A landscape with many valleys, sampled at points; each row gives a point and its height.
From any point a ball rolls to the lowest of the 2 points nearest to it. It stops when none of these is lower. Distance is the straight distance between rows; heights are no part of it.
z332 h=220: [118 143 133 110 108 145  66 131 102 119  48  98 114 108 130 123 101 108
 170 136  79 145 134  59  88 175 100 104 125 103 140 121 141 110 155 158
 144 199 139  87 130 128 112 142]
z357 h=426: [143  83 146 226 132  98 111 177 129 118  93 139 127 112 136  77 127  91
  83 159 168 128 151  87  82 113 162 100 198 104 141  50 139 115 120  66
 126 113 125 130  96 106 119  80]
z258 h=732: [137 145 159 152 170 133 115 140 167  97 153 113 147 118 157 163 103 141
 156 140  91 166 127 121 115 142 122 124 130 150 101 172  94 110 109 123
 111 155 150 121 101  37 143 123]
z285 h=324: [129 143 162  95  87 154 105 162 183 129 123 128 116 116 156 167  91 176
 147 113  53 127  80 141 132 146 115 123 132  92 175 157 154 121 128 156
 144 169 205 115 102  99 193 135]
z229 h=364: [164 134  90 171 135 112 161 113 140 153 142 110 168 164 126 102  95 115
  79 158 178 127 150 121  94 113 179  97 146 149  73  83 161 145 128 120
 117 113 139 146 156 141  83 101]
z373 h=171: [ 62  76 115 127 153 159 129  91 102 122 117 135 126 133 114  96 102 114
 134 125 126 111 115 133 123 118  89 114 143 101  77 185  81 137 176 117
  88 162  68 110 131 107 137 148]
z560 h=347: [172 113 116 132 117 112 127 180 162 138 186 122 154 114 118 138 151 151
  87 132 172  97 156 179 189 109 181 132 123 150 111  81 110 151 125  82
 119 104 144 201 116 164 117 119]
z556 h=380: [182 137  94 148  77 141 125 162 147  92 166 107 121 116  88 123 147 125
 174 188  75 166 141 143 155 108 156 144 115 185  76  88 132 117 178 136
 151 127 115 111 126 134  81 135]
z244 h=417: [145 111 134 115 111 129 171 127 135 129 171 148 130 109 126  99 155  84
 105 153 169 118 154 151 132  92 123 157 162 141  95  76  88 144 137  82
 146  78 124 184 108 158  67 125]
z533 h=487: [177 149 136 144 127 114 163 145 108 125 157  96 171 140 128 142 102 142
  85 169 173 121 148 149  66 163 171 130 173 143 120  73 151 167 156  95
 137 119 204 154  97 135  61 127]
z277 h=644: [128 158 102 162 119 125 130 167  95 134 147 107  86 121 123 190 162  73
 148 158 174 168 139 135 136 184 193 135 181 142 178  57 123 157 110 112
 121 157 142 172  68 111 123 142]
z115 h=166: [108 106 134 124  66 142 121  79  72 177 114 154 128 129 107 133 108 164
 107  81 130 115 121 122 154 148 135 148 112  79 144 104 165 121 166 141
 124 173  84 123 157 149 147 102]
z135 h=52: [134 172 152 108 200  87 107 102  98 111 103 143 153 110 140 108  98 153
 110 122 169  97 170  43  90 148 124  94 142 138 137 114 105 116 105 117
  76 105 152 103 132  74 129 113]
z292 h=203: [110 113  95  98  70 148 110 124 133 147 105 131 122 133  92 139 138 155
 139 110 125 125 123 161 153 141 133 121 103 127 146 151 142 140 170 146
 164 147 131 124 166 181 141 154]
z79 h=570: [ 75 114 123  85 148 137 142  67  99 106 125 178  92 124 128  86 151  93
 132 127 133 121 169 105 144 102  99 125 102 125 106 155  70 141 138 125
  86  90  54 141 148 112 133 122]
z831 h=460: [142  85 153 125 124 141  89 144  92  64 112 133 123 126 141  95  99 147
 139 119 110 101  98 140 117 122  63 142 137  78  92 173 126 149 153  96
  67 224 125 112  76  85 166 148]
z613 h=164: [144 114 166  86 161 116 118  89 116  98 112 170 137 105 123  59 116 150
 141 143 130  93 186  62  80  99  94 131 120 130 105 116  75 102 129  99
 120 108  86 130 133  95  91  97]
z15 h=345: [146 123  85 145  74 125 145 156 134 113 143 116 106 167  98 136 132 103
 165 197 128 181 140 127 114 153 136 119 130 194  98 115 119 144 157 147
 141 136 134  86 120 117  70 182]
z521 h=423: [150 126 164  95 138 135 123 115 150 118 149 132 187 141 142 133 112 212
  82  99 171  65  93 202 156 117  89 148  98 114 113 215 153 148 112 125
  77 149 165 125 128 119 168 144]
z835 h=248: [138 120  99 166 139 102 153 187 171 112 114 103 129 198 154 170 116 145
 110 169 133 157  34 160 104 110 152  92 123 131 126 145 155 131 132 138
 153 131 179  88 145 185 156 121]
z750 h=379: [161 127 134 134  86 152 101 133 160 101 114 131 132 132 164 131  90 173
 124 105  45 100  58 141 169  88  71 147  89  65 127 183 167 107 140 181
  88 184 150  69 133  99 201 119]
z565 h=632: [110 153 125 145 138 143 141 128 104 157 177 110 124 125 130 187 152  79
 149  88 149 160 136 169 179 157 170 134 163 125 146  97 100 148 106 125
 125 131 120 173 104 114 108 138]
z81 h=786: [101 165 152  66 130 158 111  91 129 174  83 123 103 106 174  91  98 122
 126  73 130  95 162 108 136 138 128 147  96  83 174  88 143 144  94 145
 134  90 115 201 130 161 117 108]
z248 h=441: [147 130 157 154 138 127 144 149 147 122 110 119 149 124 110  87 134 127
 128 146 129 153 114 130  91 118 109 117 147 124 119 165 145  79 154 123
 141 138 114  82 144 150 129 143]
z159 h=362: [135  96  99 133  91 135  95 157 148 124 118 117 129 123  91 113 115 156
 144 157  60 147 153  64  99 126 118  90 104 160  97 129  95 103 189 171
 147 175 130 111 118 111 123 127]
z365 h=255: [ 86 119 116 131 134 114 164 146 141 164 177 111 142 125 105 140 167 136
 133  98 131 143 119 124 196 145 128 117 110 161 129 146 150 151  96 179
  95  95 107 132 151 144 147 165]
z412 h=470: [ 99 126 133  88 136  95 132  82  95  98  77 166  61 149 146 180 122 146
 133 153 102 119 126  92  95 158 111 139  70 111 182 101  93 167 111 135
 138  98 114 122 131 136 175  98]
z765 h=758: [112  91 122 149 119 142  99 136  88 139 112 142 110 202 149 157  53 139
 116  95 127 130  57 176 158 126  88 100 122  72  91 150 134 151 156 143
  94 213 115 107 109 125 176 121]
z770 h=690: [134 129 175 135 131 127 161 151 170  95 204 129 135  79 125 122 175 164
 141 132 105 121 134 108 161 103 113 162 119 156 118 145 119  79 108 141
 107 106 119 109 138  91 161 140]
z267 h=211: [100 120 100  96 108 111 125 141 151 134 136 141 112 155 164 221 145 118
 127  93 122 137 129 157 185 150 124 128  72 153 169 132  93 184  73 154
 129 104 145 187 122 122 159 142]
z116 h=678: [131 146 162 145 162 122 168 118 177 144 186 136 134  93 117 154 173 116
 149 125 129 142 116 122 157 102 138 164 138 141 140 138 108  97  69 116
 142  78 132 135 124 115 131 113]
z853 h=276: [110 125 118 147 158 170  96 143 143 108 112  82 115  63 145  58 140  46
 163 132 101 123 183  78 109 109  89 104 139 122 107 157 113 107 157 106
 115 145 115 143  96 127  79 161]
z133 h=718: [116 157 169 127 153 123 138 160 169  82 205 119 150  65 136 155 144 158
 136 136 119 142 136 143 154 125 128 151 154 160 135 165  85 142 112 120
 107 144 185 129  71  53 130 168]
z443 h=483: [107 124 102 152 128 132 144  99 139 189 118 160 103 127 128 120 157  45
 140 121 114 168 176  83 113 126 177 109 170 119 148 100  95  99 123 145
 169  90  98 129 164 119  77 117]
z610 h=180: [105 122 113  96 160 107 115 104 173 140 145 155 122 207 150 216  96 151
 103  88 145 122 111 174 144 130 141 111  86 155 138 151  91 184  81 153
 125 104 150 173 134  88 146 136]
z440 h=401: [162 132 127 161 163  94 137 130 121 115  95 123 164 125 106  41 109 134
  64 176 144 116 169  56  51 108 137  67 145 162  89 117 146  91 128 109
 135 113 118  72 175 130 104 107]
z975 h=764: [144  99 127 154 124 131 103 138  81 125  78 131 106 182 154 144  79 124
  99  98 163  99  61 174 143 124 125 121 126  94 126 135 174 131 141 108
 119 187 116 135 128 179 165 104]
z209 h=78: [155 171 164 118 141 118 113 130  87 141  67 119 131 108 131 160 120 157
 143 146 166 160 139 134  73 174 187 141 171 112 194  72 178 101 139 122
 168 144 176 118 130 169  94 124]
z61 h=556: [ 83  94 105 134 142 123 162  88  96 139 131 171  82 149 123 121 164  99
 132 116 117 131 135 138 177 102 109 140  90 118 126 154 106 135 110 132
 130  82  48 141 156 155 163 129]
z342 h=139: [152 154 133  95 161  99 152  88 148 112 165 175 148 171 168 186  95 162
 113 122 164 114 116 166 117 123 167 145 101 170 115 136 108 147  76 118
 155 100 187 158 120  97 139 113]
z182 h=399: [148 152 138  90  98 137  98 116 186 159  92 122 154 139 147 120  75 213
  99  91  73  87  72 143 154 139 105 112  97  75 128 177 179 119 150 199
 105 176 170  96 145 106 169 112]
z301 h=123: [163 156 121 120 116 135 137  84 109 107 134 145 105 174 117 172 135  93
 152 144 146 164 125 175 113 101 176 182 132 153 121  89 120 130 110 107
 178 100 129 131 120 143  90 121]
z428 h=623: [128 181 139 124 114 141 121 172 156 177 164 105 146  76 125 156 165  97
 168 111 157 153 152 156 163 166 159 155 179 135 189  95 138 139  93 117
 145 119 167 174 108 137 122 145]
z869 h=113: [142 146 171 103 192 119 124 101 130 142  62 140 139  99 163  52 101 147
 130 122 134  88 183  36  69 130 127 127 137 105 130  94 104 100 109  94
 117  91 108 128 115 104 118  97]
z733 h=127: [158 145 140 153 140 110  79 131 100 129  63 112 125 138 102 169  87 154
 125 169 126 120 120 102  37 158 177 107 146 103 175  71 164 124 181 131
 166 169 181  76 161 142 105 102]
z496 h=318: [101 165 115 126 194 130 158  85 104 130 175  92 165 169 113 146  94 105
 150 104 156 147 137 152 123 140 142 112 151 175  87 151  94 127 148 160
 113 119 124 114 147  99  75 123]
z238 h=782: [100 144 133  60  99 148 119 103  95 145 108 135  72  99 149 124 151 113
 121  75 127 101 163 135 146 117  98 173  87  86 187 118 142 156 109 118
 150  84  89 196 129 194 110 142]
z865 h=213: [168 116  96 140 119 122 125 149 135 101  79 152 106 194 154 181 105 134
 117 155 132 152  75 170  97 100 181 124 106 134 145  99 156 113 145 119
 190 138 157 114 129 178 134  87]
z726 h=743: [130 115 121 160 163 137 118 138 141 123 140 135 142 152 153 162  89 124
 145 128  54 151  69 116 130 136  96 106 125 104 109 160 106 125 125 172
  89 181 131  88 104  37 173 119]
z354 h=440: [104 138 131  70 118 107 139  74  99 151 113 172  88 160 147 187 108 171
 117 111 128 128  98 153 124 126 139 147  81  96 191 132 140 147 120 141
 166 117 128 111 154 153 179 104]
z62 h=422: [141 100 122 167 118 109 108 173 155 112  99 111 156 101  87  72 143 142
 136 180 133 133 168  74  86 111 111 107 148 165  84 128 153  70 158 113
 126 117 112  69 158 113 102 132]
z638 h=561: [145 153 167  85 110 154 111  75  93 122 110 108 159 118 102 118 124 171
 144  81 105  88 127 121 140 111  73 155  95  95  87 183 144 124 145 147
  94 155  76  95 145 123 144 140]
z217 h=404: [156 105 126 189 161  77 136 132 133 126 115 158 141 156 152  77 106 120
  81 152 154 129 148  86  65 118 150 100 161 126 105  67 116 120  99  84
 115 111 125 109 123  85 144  84]
z234 h=309: [116 143  97 150 109 122 122 169 107  85 151  83 138 182 112 153 102 140
 138 168 153 151 108 168 121 134 125 105 122 188  97 152 125 154 165 124
 134 149 158 122 112 164  86 168]
z834 h=94: [139 137 162  78 162 113 158  97 202 141 148 170 158 149 158 156 130 153
 118 113 146  94  98 176 127  93 142 190 135 131 150 150  99 149  45 105
 157  50 186 171 118 105 114 110]
z748 h=36: [161 144 152  95 130 108 146 132  86 140  92 129 124 102 115 133 144 173
  76 143 189 110 155 119  95 158 157 154 159 127 160  69 158 130 135 114
 159 108 144 156 156 183  85 114]
z444 h=370: [152 105 112 158 113 102 163 170 137 126 194 157 128 122 118 150 166 146
 122 160 138 147 117 162 181 124 175 133 137 160 103  99 109 141 124 106
 126  86 131 144 112 131 126 129]
z431 h=219: [115 144 120  94 147 142 131 123 158 126 140 110 106  85 167 106 141  29
 138 122 135 119 166 123 133 102  93 140 136 134 126 133  93 156  84  97
 142  89 127 213 119 161  74 134]
z880 h=249: [ 92 112 112 204 118 144 149 127 131 174 140 132 125 161 118 184 110 125
 163  88  84 179  44 146 180 156 136 107 142  94 121 141 124  90 129 183
 135 177 135  64 128  87 176 121]
z542 h=776: [127 122 112 103 105 151  97  91  91 110  67 140  91 145 144 142 122  95
 133 108 126 105 147 143 126 126  98 158  93  96 154 121 138 154 146 108
 158 136 104 181 134 202 131 145]
z42 h=615: [118 175 188  89  95 155 132 119 123 167 168 103 152  76  93 151 146 125
 166  84 148 132 133 172 177 144 137 204 153 140 176 135 143 133  90 114
 149  93 154 149 114 147 137 151]
z973 h=162: [151 142 119 100 165 141 120  78 147 133 109 144 120 187 174 170 128  85
 136  73 114 135 111 162 142 103 141 162  93 112 143 128 127 127  57 120
 155  94 104 179 125 133 142 101]
z66 h=385: [182 199 146  99 133 133 110 110 126 163 129 101 177 114  99 135 140 185
 134  96 186 102 130 208 159 115 179 156 146 156 114  98 178 114 113 140
 119 111 142 158 124 168 102 122]
z293 h=468: [129 120 132 126 158 101 125 165 214 135 118 121 157 157 153 119 113 174
  81 144 115 119 118 109 128 118 130  81 115 139 131 165 147 128 103 145
 142 118 178 119 153 135 155 125]
z609 h=288: [157 150 106 127 163 152 162  92  94 108 136  89 172 159 110 123 109  86
 149 154 156 152 138 151  81 106 131 138 134 185  59 154 122 116 159 128
 146 122 142 118 140 147  41 152]
z121 h=418: [121 133 138  85 122 115 108  89 139 155  99 153 136 141 149 158  91 206
 132  94  95 102  91 144 129 146 136 119  80 104 169 129 155 136 143 181
 122 151 150  87 159 117 155 108]
z235 h=247: [ 95 138  91 114 135 102 134 136 142 124 136 131  83 152 134 166 167 120
 129 111  97 142 115 129 184 157 123 113  74 158 168 136 109 142  94 171
 126 113 110 127 146 142 180 140]
z582 h=277: [146 120 104 142 142 104 140 163 138 111 156 125 145 194 140 173  91 166
 103 141 144 132  78 192 134 132 128 106 100 154 100 157 130 142 139 137
 144 148 165 123 128 139 128 140]
z513 h=397: [157 173 116 129 166 128 139  90 109 138 174 103 189 167 102 147 116 190
 116  85 177 126 115 206 147 114 182 138  93 158  92 150 145 120 117 139
  99 110 120 149 123 150  92 105]
z714 h=173: [119 121 124 185 178  74 125 152  73 101 109 161 102 174 132 148 112 107
 132 166 176 124  96 117  91 146 135 104 146 166 126  87 130 147 101 105
  94 146 127  69 104  80 164  91]
z280 h=472: [167 140 134 188 151 124 141 149  85 127 140  94 159 119 103 112 115  80
 110 170 192 123 154 119  69 153 170 102 219 130 102  74 131 137 165 103
 113 127 174 132  99 120  52 116]
z612 h=300: [148 106 148 117 135 103 114 147  99 111 143 164 107 120 121 132 139 146
 103 159 167 118 159 107 125 116 141 148 111 113 129  55 102 136 109  71
 126 118 101 163 103 125 134  85]
z724 h=326: [169 131 129 121 140 117  78 154  97 109 139 118 120 106 139 124 151 126
 119 131 170  95 137 138 168 111 136 142 114 134 128  63 141 149 118  99
 104 116 112 195 109 161 123 111]
z34 h=445: [140 117 120 146 111 102 123 169 166 113 110 127 112 100 130  82 157  99
 130 192 112 145 172  48  80 134  88  96 128 198 139 117 137 100 109 119
 127  79 139  77 140 113 133 151]
z284 h=532: [ 89 126 126  58 126 127 108  89 101 117 130 122 125 106 109 138 125 145
 145  94 116 106 178  90 143 157 103  94  99 120 134 151 105 170 133 157
 103 134 117 140 139 108 130 152]
z218 h=454: [117 107 124 123 130 120 151 146 189 151 106 141 160 147 135 108 116 158
 112 118 117 144 114 151  98  96 155 122 133 117 126 177 167 101 147 121
 168 129 144 118 175 161 126 111]
z23 h=495: [ 91 116 108  95 125  77 140 111  78 117 112 182  58 106 104 176 159 140
 126 172 136 132 143  86 114 190 130 141 119 141 196  83 122 163 107 133
 125  85 114  89 145 131 176 116]
z261 h=264: [142 129 105 157 109 130  85 144 116 125  75 130  90 117 127 136 122 117
 154 137  71 138 153  70  97 160 127 119 109 124 170 101 134 104 137 144
 124 152 144 122 128 114 166 113]
z396 h=585: [101 163 171  93  79 158 121 111 160 181 115  95 161  89 106  94 120 155
 147  56  94 100 107 112 158 170 100 139 132  96 157 208 173  98 116 174
 119 147 143 105 125 134 158 161]
z105 h=308: [113 102 139  99 107 171 106 134 150 101 111 121 120  76 123  57 117 107
 148 146 112 103 194 104 110  84  96 133 134 110 113 136  95 119 169  88
 128 141 103 190 121 139  80 124]
z775 h=770: [143  88 138  98 155 140  94  84  58  88  76 149 126 174 142 136  97 127
 113 122 133 103 121 140 100 123 100 139 106  92 131 124 141 150 142  96
 130 170  93 139 124 173 147 113]
z615 h=317: [135 121 103 141 109 125 107 168 165 107 131 121  99  99 133 107 128 117
 158 144  28 153 148  48 130 128 100 121  88 163 133  97 101  95 135 180
 117 170 118 112 124  79 149 133]
z692 h=190: [115 159  93  85 148 160 123  78 122 117 126 114 112 139 159 152 148  40
 158  91 121 135 149 156 141 108 110 170  92 139 138 159 111 154  60 113
 181  93  97 191 136 155 101 142]
z927 h=521: [109 102 101 174 101 130 149 135 146 130 126 140  65 123 105 106 202  49
 172 161  88 165 138  94 157 110 130 123 117 177 108 111 132  84 110 154
 160 105  47 103 145 125 127 119]
z557 h=439: [128 100 156 118 105 142 121 159 135  95 146 132 154 116 142 126 121 200
 127 135 120  99  94 161 154 120  75 135 138  92 111 188 130 147 142 113
  79 164 152 126 110 110 183 138]
z838 h=175: [132 134 134 115 133 132  89  96  63 116  56 132 122 147  99 140  81 109
 152 138 118 132 141  87  37 157 142  94 128 112 149 116 130 110 172 130
 158 189 147  90 147 134  81 119]
z996 h=383: [191 109  96 150 142  82 132 120 148 122  97 137 146 171 156  82 104 140
  57 181 148 126 159  73  63 101 152  82 137 155  95  69 152 107 121 107
 152  85 118 117 169 131 100  88]
z664 h=246: [119 130 140  87 167 164 104 135 145 115 116  62 115  64 150  53 175  43
 148 118 123 110 174 115 148  86  76 139 119 129 114 178 112 126 109 111
 120 119  96 180 128 150 101 180]
z732 h=667: [150 158 144 162 166 104 142 139 123 124 151 124 130 110 129 127 154  85
 138 151 163 181 119 112 123 138 170 158 159 140 141 108 136  95 102 121
 134  99 132 118 101  96 119 120]
z160 h=206: [105 104 117 158  99 134 129 129 108 173 149 156 116 128 105 142 122 170
 129  98  89 135  89 136 168 146 144 127 129  86 135 117 118 124 166 158
 116 176 111  94 128 100 171 101]
z619 h=705: [131 118 190 151 108 129 167 177 169  89 198  98 140  56 108 146 171 159
 156 129  68 135 113 131 170 112 113 172 142 119 153 160 131 122 109 129
  87 139 156 128  83  38 167 161]
z323 h=256: [ 83  87 109 196 146 123 142 163 144 160 138 133  97 161 137 162 111  96
 122 125  95 173  89 100 140 162 153  95 146 116 156 113 127 103 119 156
 146 140 133  94 124  97 171 113]
z707 h=467: [105 119 107 185 150  80 146 172 144 103 119 125 118 122 112  80 158  98
  87 195 156 135 128  84  89 153  93  68 161 180 117 117 156 137 119 115
 127  91 143  73 145 135 129 164]
z930 h=573: [130 164 160  56  89 163 126  78 150 139 122 129 170  97 124  97 136 208
 159  70  79  95  94 140 149 112  80 174  92 108 128 220 152 101 140 175
 116 140 128  72 156 117 152 145]
z939 h=331: [101 110 117  72  70 201 116  96 139 124  96 123 130 104 146  97  99 105
 165 114  68 113 188 137 124  82  81 141 130  78 145 159  98 132 175 107
 162 145  85 194 137 143  79 157]
z9 h=207: [ 65 126 137 141 181 164 171  71 111 134 112 125 145 135 148  84 124  71
 131  99 121 114 114 137  80 122 106 126 179  67 104 188 109 109 141 111
 112 136  97 105 156 110 126 126]
z294 h=501: [ 83 126  90 146 105 124 135 126 136 168 124 122  90  96 112 102 177  71
 155 124  89 159 162  67 151 147 141 102 123 140 118 101 112  99 156 180
 144 122  80 119 159 107 113 139]
z534 h=482: [142 127 139  86 188 106 148 115 195 113 109 146 135 143 178 115 120 176
 103 123  96 109 110 115 117 104 112 133  88 113 130 175 134 113  86 126
 125  93 143 122 137 126 183 103]
z300 h=284: [137 138 156 129  74 149 104 143 139 108 105 132  94 117 128 167 117 113
 182 135  69 152  75 140 138 139 119 161 127  89 183 127 155 103 138 138
 172 184 147  89 108 125 179 124]
z850 h=596: [ 86 128 152 114 104 138 126 137 130 130 114 101 127  82 124  88 146 124
 137 116 110 124 114  94 134 152  73 119 137  94 147 191 149 118 135 147
  98 166 134  88 126 131 163 182]
z889 h=471: [101 106 109 178 116  96 117 221 146 115 144  98 124 115  88  71 155 137
 105 183 145 160 140  96 135 142  84  65 137 173 102 150 126 144 144 114
  86 126 143  90 106 123 130 167]
z798 h=656: [138 163 126 171 167 106 111 154  80 120 122 102 113  97 138 153 156  74
 136 149 189 156 137  75 109 183 177 113 165 129 168  59 136 133  96 122
 121 128 141 124  80 102 112 122]
z205 h=442: [114  65 117 148  95 134 169 127 161 133 171 176 102 125 130  92 149  88
 130 183 125 143 173 121 119 100 130 112 174 151 102 117  75 144 146  86
 136  89 107 148 134 121  75 143]
z994 h=547: [126 145 128  46 107 183  72  70  93 109 105 118 134 101 112 112 122 161
 160  94  74 107 183  95 144 132  84 139  86  97 115 142 104 139 164 149
  98 162  85 142 136  97 112 143]
z596 h=606: [112 145 184 121  88 145 135 122 121 129 150 107 156  70 105 110 154 115
 155 103 147 133 125 158 157 131  89 156 152 121 148 179 160 112 132  99
 126 141 125 118 120 140 135 162]
z876 h=374: [193 177 105  87 101 144 117 138  98 145 150  78 154  98  90 127 168 161
 124 120 192  95 141 184 199 126 174 140 122 164 129  81 165 145 138 138
 122 100 125 196 112 209  82 158]
z643 h=354: [139 117 156 117  49 165 102 142 187 123 135 121 140  91 158 118 102 169
 146  94  25  99  96 162 161 112  83 155 107  65 136 177 135 123 136 156
 133 176 173 106 109  84 178 152]
z430 h=363: [157 137  99 152  88 121 120 180 121 163 181  89 137 102 118 130 158 126
 112 122 189 117 144 177 195 129 201 126 147 134 116  57 148 123 132 122
 102  97 124 220 114 191  77 142]
z119 h=515: [ 87 128 135  87 113 106 133 115  92 113 134 151  72 104  94 136 165 127
 144 131 136 117 165  86 147 170 108 126 110 161 161  99  98 171 126 150
 105  70  95 127 150 129 138 147]
z592 h=410: [125 136 128  94 191 119 147 111 139 125 176 130 197 158 130 139 120 216
  85  91 183  88 109 190 169 109 115 136  69 160  74 174 133 159 103 126
  75  94 139 162 136 134 135 124]
z792 h=130: [ 85 102 118 156 117 145 147 116 104 109 124 126 152 153 107 100 108 158
 108 128 131 122  86 152 132 105  71  99 118 110  59 224 136 118 169 140
 102 161 104  76 141 133 142 158]
z370 h=394: [ 97 121 108  99  97 161 112 119 127 151  91 102 168 136 102 123  91 144
 129 124 105 120 156  75 111 153 129  57 133 137 110 140  98 116 197 165
 153 167 150 128 147 116  94 132]
z882 h=121: [115 152 138 153 129 127 144  99 107 155 146 101 168 184 118 144 115 139
 105  45 164 113  45 202 158 134 148 152 132 114 121 182 197 119 110 141
 112 153 126  89 132 174 162 112]
z888 h=414: [140 131  77 143  42 135 135 212 156 116 154 100 117  92  89 151 166 161
 159 167  85 162 132 119 157 139 138 128 109 197 119  81 119 131 171 181
 139 122 152 132 115 117 125 181]
z764 h=115: [159 170 131 161 205  71 112 131  70 101  92 137 115 146 130 127 117 134
 111 143 190 112 145  70  65 143 139  97 145 167 131  91 101 123  66  89
  81 109 125  54 116  78 156 104]
z993 h=751: [112  83 125 171 167 147 109 141 141 128 134 124 147 176 159 131  53 139
 102 104  86 135  73 157 138 130 112 105 142  59  85 171  98 131 151 139
  79 199 129 132 113  68 156 104]
z704 h=263: [115 143 126 150 162 150 147  95  98 141 124  96 140 126 118 100 146  52
 124 120 159 125 144 148  92 108 126 130 161 122  91 160 144 114 150 115
 148 128 128 145 154 173  67 138]
z685 h=237: [ 87 119 125 160 171 160 159  94 112 154 109 112 150 132 164 101 103  38
 127 100 133 129 148 136  50 133 147 119 183  75 125 144 131 113 168 101
 171 168 125 139 130 143  91 120]
z492 h=217: [115  95 110 210 161 104 110 178 117 120 109 170  86 162 141 143 116 112
 121 130 129 148  93  98 104 150 136  83 142 103 127 106 127 124 109 108
 120 166 124  84 105  83 180  90]
z331 h=446: [146 107  90 157  60 101  99 240 153  97 173 105 130 110  97 110 146 138
 119 171 121 145 145 112 133 138 103 105 122 202 113  94 112 158 149 118
 102 122 166 135  96 111 123 158]
z517 h=450: [127  94  91 220 125 125 141 169  98 139 119 115 116 135 129 107 137  49
 102 173 177 150 138 115  84 152 173  88 207 144 123  60 147 123 142  82
 124 143 136 136  97 126  88 134]
z945 h=231: [122 127 107 134 104 143 120 160 120 140 150 100 135 118 103  99 154 149
 115 104 150 117  97 136 175 125 121 103 104 130 115 149 151 123 147 149
  97 135 132 138 134 189 140 155]
z351 h=131: [132 140 131  80 169 123 143  87 213 141 122 159 134 165 173 174 144 136
 134 100  97 102 110 171 156  91 146 174  77 144 149 154 107 129  42 158
 177  59 137 172 151  95 139 103]
z965 h=172: [162 117 118 126 104 143 144 106 154 113 118 160  97 175 172 171 121  94
 106 179 129 172 124 181  73 114 157 158 127 145 156 103 126 147 131  90
 200 110 160 155 127 161 112 100]
z230 h=97: [105 112 125 153 123 163 160 119 111 144 169 123 169 165 111 135 112 146
  94  87 150 117  59 200 158 108  78 131 144  85  85 225 163 135 132 121
 104 156 127  89 137 162 155 153]
z757 h=262: [183 137 175  77 163 120 110 107  84 111 137 175 129  91 109 120 129 199
 121 124 150  97 141  95 148  98 121 186  97 110 118  63 104 130 106 112
  97 119  87 141 118 114 163  77]
z666 h=395: [125  96 144 163 112  95 181 176 142 119 211 141 117  90 116 119 176  99
 111 177 163 127 125 172 159  88 129 145 184 125 137 103 111 161 115  68
 125  83 111 156 110 158 121 147]
z76 h=465: [ 78  98 113 134 133 128 165 113 171 174 149 158 108 115 165  86 152  30
 133 142 116 157 164  94 115 114 138 112 171 113 162 116  69 130 110  94
 147  82 107 160 128 110  95 121]
z237 h=539: [111  92 130 149 121 121 156  85 141 135 143 174  74 105 123  87 196  84
 163 154  99 148 157 110 150  79 142 154 124 132 127 119  96 104 116 133
 140  65  37 118 147 132 132 101]
z272 h=218: [134 146 178  72 160 124 130  85 120 109 130 167 133  70 120 101 152 184
 155 138 122  96 181  64 141 113 110 160  91 138 133 111 102 116  94 133
 110  83 111 137 133 100 132 109]
z677 h=346: [116 143 111 165 161 121 132 137 132 164 148  95 172 158 129 114  93 108
  87 132 159 148 154 104 111 145 168  79 157 152  92 126 106 128 126 147
 116 130 141 124 125 102  91 127]
z493 h=140: [105 109 124 121  77 150 142  91  93 180 120 132 137 137  96 116 128 150
  88  43 155  98  86 173 168 138 126 141 129  86 132 164 198 137 133 146
 134 138  98  96 150 186 158 127]
z815 h=76: [167 131 108  99 113 111 150 111  76 146 127 135 115 126 108 166 162 136
 113 143 181 138 127 179 118 132 159 193 132 129 131  82 153 141 155 108
 169  87 121 162 137 192  81 109]
z158 h=243: [140 144 141  96  69 159  92 121 111 116  79 117  85 118 109 158 127 142
 178 139  77 145 115 132 130 152 125 143 109 114 180 107 168 117 170 146
 186 174 127 118 147 184 145 127]

For each start below, name the point where the ball stops.
z596: z292
z939: z834
z533: z230
z61: z560
z557: z560
z726: z292
z23: z292
z889: z748
z159: z748

Call two points neighbours if one is among the 2 nearest of the other. Go from one point of each pair to the other, from neighbour to neighbour, staying as low as possible. Name the highest point that can't be avoided.
z748 and z62: z889
z834 and z292: z365
z135 and z230: z323
